Each row is a point on a tangle of strands that fork, close into loops and nearly touch. The rows are in no order.
Two points are linked if the straight distance between their rows is under 94.5. Some points are linked to none.
k_715: [ 29  11 -32 -14  15  78 -47   4  30  -1  34   7  -9  42  23  12 -29 -22
  12 -43   0]
k_230: [-10  -3   4   1 -35  10  15 -31  -2  22 -58  25 -61 -10  -3 -37 -49 -20
   5  -6 -19]
k_948: [ 23   3  40  12  -3 -27  13 -41  -1  20   4   4  37 -19 -39  23  34  26
  22 -22  44]
k_974: [-34 -13  -6 -14  19   7  -5 -32  -8 -45  25 -53  12 -10 -17   9  -2  -3
  25  33  32]
k_889: [ -2   3   4  56   1   7   0  23  47 -27   5 -60  33 -31 -13  19 -21  -3
  21   9  -2]
k_248: [-10 -22   2 -12  52 -17   4   7 -24  -2   5  -7 -18  -9  -7  -8 -22  39
  17  18  24]
k_442: [ -8  13 -15 -13   2 -12  16 -19  -4  37  20  10  13  -5   7   2  57  10
 -13 -16 -19]
k_995: [  1   9  30  40 -45 -22  39 -31 -20   6  -2  12  51 -18 -16  17  10  11
  -1 -34  49]
k_348: [  9   5 -25 -25  57  27   6  20  23 -16  -7   7  -5   7   6  13 -43  17
  43 -44  14]
k_498: [  9  -2  35   1  -5  -1 -13   2  15  63 -34  22 -31 -32   9 -14  27 -15
 -13 -12 -53]
k_429: [ 30  12 -21 -43  41  45 -25  10  44 -31  16  -5   9  26  15  20 -42 -19
  42 -54  -8]
k_727: [-17  -3  28  11  -1 -22  16 -13 -35  -6   2  -4   4  -9  -6 -11 -21  23
   5  13   4]
k_546: [-25  21  -3 -17   8  32   7 -16  13  -5  40 -16 -35 -14 -15  11  16  25
  53  -5  20]
k_49: [ -6  11 -13 -20   5  20  -5 -36  26 -47  10 -38  -9   8 -21  20  23  -9
  54   2  32]
k_770: [ 13   8  15 -22   7 -13 -12  -9  -1  17 -11  -3  14  16 -19  14  38  14
  19  -6  46]
k_400: [ 22  14   8  48 -49 -13  37   8  -2   1 -16  16  29  11   5 -12  17  20
 -34  -7  56]
k_795: [ 13  -7 -36 -14  74  -8   9  35 -10  -7  -7  -7 -28  -7  10  -1 -58  28
  27  -7  11]
k_966: [ 15 -12  -4  27  23   5 -17  13  35 -73   7 -54  23  -7   3  -2  -6   1
  36  15   4]
k_202: [  2 -41 -17 -20  22  -2 -33 -19 -32   0  -1  11 -71  10  -5 -48 -17  15
  25  34  16]
k_44: [-17 -14   2  24 -20  -3  63  15   9  22 -11 -16 -15 -30   7 -12 -36 -15
 -36  30  -8]
k_874: [ 27  22   1  14  18 -20  12   8  38  -7  40 -35   0  24 -34  44  23  -6
  48   5  -2]
k_643: [-26 -23  24   8  -2 -20  -5 -26 -26 -49  43 -46  34 -10 -17   7  -9 -21
  15  46  -9]
k_567: [ 27 -15  14  16  -2 -26 -33  26  -3  47 -12  12  25  24   2  -4  43   6
 -28  25 -20]
k_896: [-10 -14  -7  13 -27  28  -8  -4  13 -21 -35  -3 -10 -28  28 -35 -22  23
   6   5  47]
k_605: [ 15 -15   1  26 -35   8  64  -4   1  18  37  13  24 -38 -26  -5  32  11
 -34  14  28]
k_634: [ 39  -6  -2  -5  25   7 -34  21  29 -20 -21 -11  19  26  -3   1  20  14
  18   7  50]
k_828: [ 23  11  11   1   3 -37   4  -9  15 -33  29 -25  37  26 -21  24  58   6
  23   8 -25]
k_39: [ 18   1  30  52 -34  -2 -16 -19   0  -4  25 -25  32  10 -31   9  18 -13
  -4  34  53]
k_773: [-13  -3 -16 -25   2   4 -42 -12   9  -6 -17   3 -18  14  -8  -8 -13 -23
   8 -13 -79]
k_930: [-10   1  29 -41  43   8 -14  21   5  61  10  29 -25 -34  26  31  30 -19
 -19 -36 -22]
k_232: [ 18   4  -7 -22   3 -11 -10 -22  -2 -12  27 -16  -4  51 -17   3  50  12
  29  31 -22]
k_47: [-25  -9  39  43 -26 -22  53   6 -42  10 -13   8 -16 -17  12 -22 -49 -34
 -44  24  11]
k_771: [  0   7  19  29  12  12   4  43  42  17  -2 -36  34 -25  15   7 -10   0
  11   0 -28]
k_336: [-17  -2 -40 -27 -27   5 -27 -12  -9   4 -19  19 -27  18   3 -32   6  -6
 -24  18 -49]
k_26: [-18  13  38 -12 -25 -39  18 -58 -54 -23   3   5   9  30 -20  23  -1 -16
  25 -16  44]
k_982: [-26   3  -1   3 -29  -2   5 -22  -7   2   1 -13  23 -19   4  -1  20   6
 -17   4  -7]
k_382: [-10  -2 -23 -35  -6 -27  26   2 -31  18  -5  41  -4 -11   6  -2  43  17
 -75  12   9]
k_738: [ -6   3  25 -43  12  -4 -12 -16  25   0 -39  -7  20  -5  10  21  -6  -1
  50 -35 -31]
k_38: [-10  18 -48  -1  34  44  14  39   8  18  47 -10 -40   8  19  15 -31 -18
  -7  14 -12]
k_957: [  0  -2 -20  -8  30 -36 -25   8 -21  11 -23 -12  18  23 -11  27  -7 -28
 -30  16 -18]
k_944: [  6  -2  -9 -32   3  49 -30 -17  18 -19  20  20 -28  28  -9 -28 -11  27
  61 -37 -18]
k_679: [-11   1 -11 -33 -24  47 -16 -11  26 -13 -22  24 -11 -13  12 -45  -6  29
  27 -32 -24]
k_927: [ 12   1  -9  11 -19 -30  11  18 -16  -7  -5   8  66   5  -5   2  21  40
 -49  -3  46]
k_170: [-18  -2 -15 -42  59  23 -33  37  12   4   3  -1  -6  -6  32  36  -6 -24
 -10 -15  34]
k_652: [ 20  -9  34  24 -42 -23  10  14  -3  22 -61  29 -15  -2  24 -31 -22  -5
 -41   7 -46]
k_765: [ 20 -19  16  -3 -18 -27 -11 -23 -33   7  15  16  72   4  -7   8  46  16
 -29   4  29]
k_504: [-25  -8 -31 -10  -9  -1 -20  -4 -22 -31  20 -13  -2  35  -7 -20  18  11
  -3  44 -41]
k_887: [  6  27 -59   5  -2  25  -8   3   8  14   1  -8 -26  33 -19   7  15  -6
   4   0  -2]
k_547: [ 21  32 -43   0   9  -8  41  20   3  43  15  22  -7  27  10   6  46  18
 -15 -17 -30]
k_84: [ -5  -4  12   5  -4 -24  18 -32 -46 -11  62 -12  37 -14 -55  26   5  -9
   8  37   1]
k_630: [ -6  15 -62  -5  -6  79   2  28  30  -7  42   0 -19   5  30 -13 -10  -5
 -10 -13 -27]
k_115: [-17   5   4  -2 -44  44  13 -16  29   4 -29  10 -11 -33  16 -26  14  35
  16 -23  19]
k_555: [-18  33   9  -9  -3  26  52 -10  12  36  15  -5 -48 -23  -8  -6  -4  17
  43 -10 -15]
k_612: [  5 -20  35   3   3 -29  28  16 -34  30  -1  26  54 -53 -10  11 -23 -13
 -46  13  12]
k_233: [-13 -33 -17   8 -13 -12 -41 -23 -47 -18 -25  15 -41  12  11 -38 -20  -6
 -17  21  24]
k_724: [-47 -24  19  28 -40 -11  26   6 -35 -16  -2  17 -11 -32  21 -16 -32 -58
 -88  10  21]
k_272: [  8   7  -2   9 -15   4 -25 -13  16   2 -60  -6  24  20  -3  -1  -8  -4
  18 -31 -16]
k_761: [-15  -6  19 -51  51  -2 -31  13  22  27   7  -7  11 -27  11  49  16 -38
  -5 -17   4]
k_536: [-15  15 -14  -6 -25  25  15 -38  -5   7 -18  -4 -48  -7 -22 -14 -33   2
  37  -8  -9]
k_818: [-13  13 -34 -42   4  36 -22 -19  16 -11   9  10 -27  33 -13 -13 -24 -13
  40 -37 -59]
k_403: [-35   0 -22 -12  28  24 -13  25  -2  33  25 -13 -43 -14   7  -7  -8 -34
 -15  34 -33]
k_783: [ 14 -34  14  10  -5 -16 -33  33  -4  -3 -57  30 -21 -13  29 -42 -11  -1
 -53  18 -39]
k_655: [ 24  19  36  15 -16 -54  17 -48 -33 -12  -2  -9  19  48 -33  28   5  -5
  32   0  13]
k_176: [ -5   6  -6   8  -7 -61   9 -22 -35 -12  -5 -15  47  36   2  35   5 -27
 -26  -2 -17]
k_562: [-45 -23  35  32 -41 -10  -6   7 -49 -29  14   5  30  -6  24 -25 -21 -35
 -38   8  27]
k_113: [ 21   9  -7  -1  24 -23  12  11  22 -70   6 -22   9  17  -8   5  -9  41
  54   3 -13]
k_86: [ 29  -6  -5  27  -4   7 -39   0  26 -21 -60 -20  31  21   7   3  -9 -11
  13  -4  46]
k_231: [ 17 -11   9  13  -8 -21 -16  15  11  65 -22  22  -4  -7  10 -12  55 -26
 -67   9 -45]
k_42: [ -7   7 -69  12 -21  44  29  28  23 -13  15 -11 -33   6   6 -38 -17  -5
 -18  23 -45]
k_311: [-14  -5  17  20  13  -1  15  35  15  38 -12 -28  11 -41   1   0 -15 -24
 -29  27 -21]
k_680: [  3  -9  48 -43  11 -28 -36 -23   1   7 -41  23 -14  -4   5   3   8   6
   9 -14 -28]
k_575: [  1  17  -7  13 -16 -49  27 -41 -24 -26   8 -24  34  39 -26  25  25  13
   2  -7 -36]
k_89: [-26  -9  -2   1 -29  -4 -21 -14 -49 -39 -40  38 -15  25  28 -31 -18  -1
 -13 -15  49]
k_544: [ 50  11 -17  -1  40 -12   3  27  45 -62  36   4 -24  24 -18  19 -12  33
  63 -16  17]
k_782: [ -3 -19  18   7 -19   1  46   3 -29   7  31  14  50 -74  -9  -4  -7   9
 -29  21  21]
k_916: [ -1 -11  40 -40  34  -2 -30  22   3  44 -14  39 -45 -11   9   2   5  -3
   7 -11 -38]
k_17: [ 26  20 -16  22  13  33  15  33  29  48  31  14   5  15  42  18  40 -10
 -17 -21 -37]
k_428: [-51  -4  34  -4 -42 -12  -4 -32 -51 -21  -4  28  -5   5  16 -19   0 -15
 -25  -6  37]
k_946: [  7  -8  17  10   3 -47   3  18 -35  25 -25  15  12  -9  -9   8 -12 -20
 -63  20   1]
k_267: [  3  26 -13  35  -4 -26  61  26  10  -5  23 -11 -32 -34 -31  16 -27  48
   9  16  36]
k_610: [ 45  27   5  18  34  26 -19  37  41  -9  35   5 -21  27   5  34 -18  19
  48 -21  11]
k_377: [  1 -30  11   5   2  10 -18  21   6  12 -50  17 -22 -38  29 -37 -17   6
 -26   8  26]
k_80: [ 18  23 -27   2   9  70 -19  31  37  20  25  15  -3  11  43  10   5  -3
 -13 -20   2]

How many points has the smallest loop of links through each point below? Write 0 if it is on no loop.
k_715: 11
k_948: 0
k_782: 0
k_974: 0

A fork is a point with three links, a tip a point with one. Leave the first point through the second and follow the links. Name the first fork or tip that comes.
k_927 / k_400: k_916
k_771 / k_311: k_202
k_896 / k_115: k_828
k_89 / k_428: k_610
k_336 / k_773: k_652

A piece is two or more points that can be reached from each other along the links. Count, over all rows, the pieces, the separate loops (a circle has one, a figure eight two, a Y none), the forks (points with three links) and the tips (points with one).
pieces: 5
loops: 1
forks: 5
tips: 13
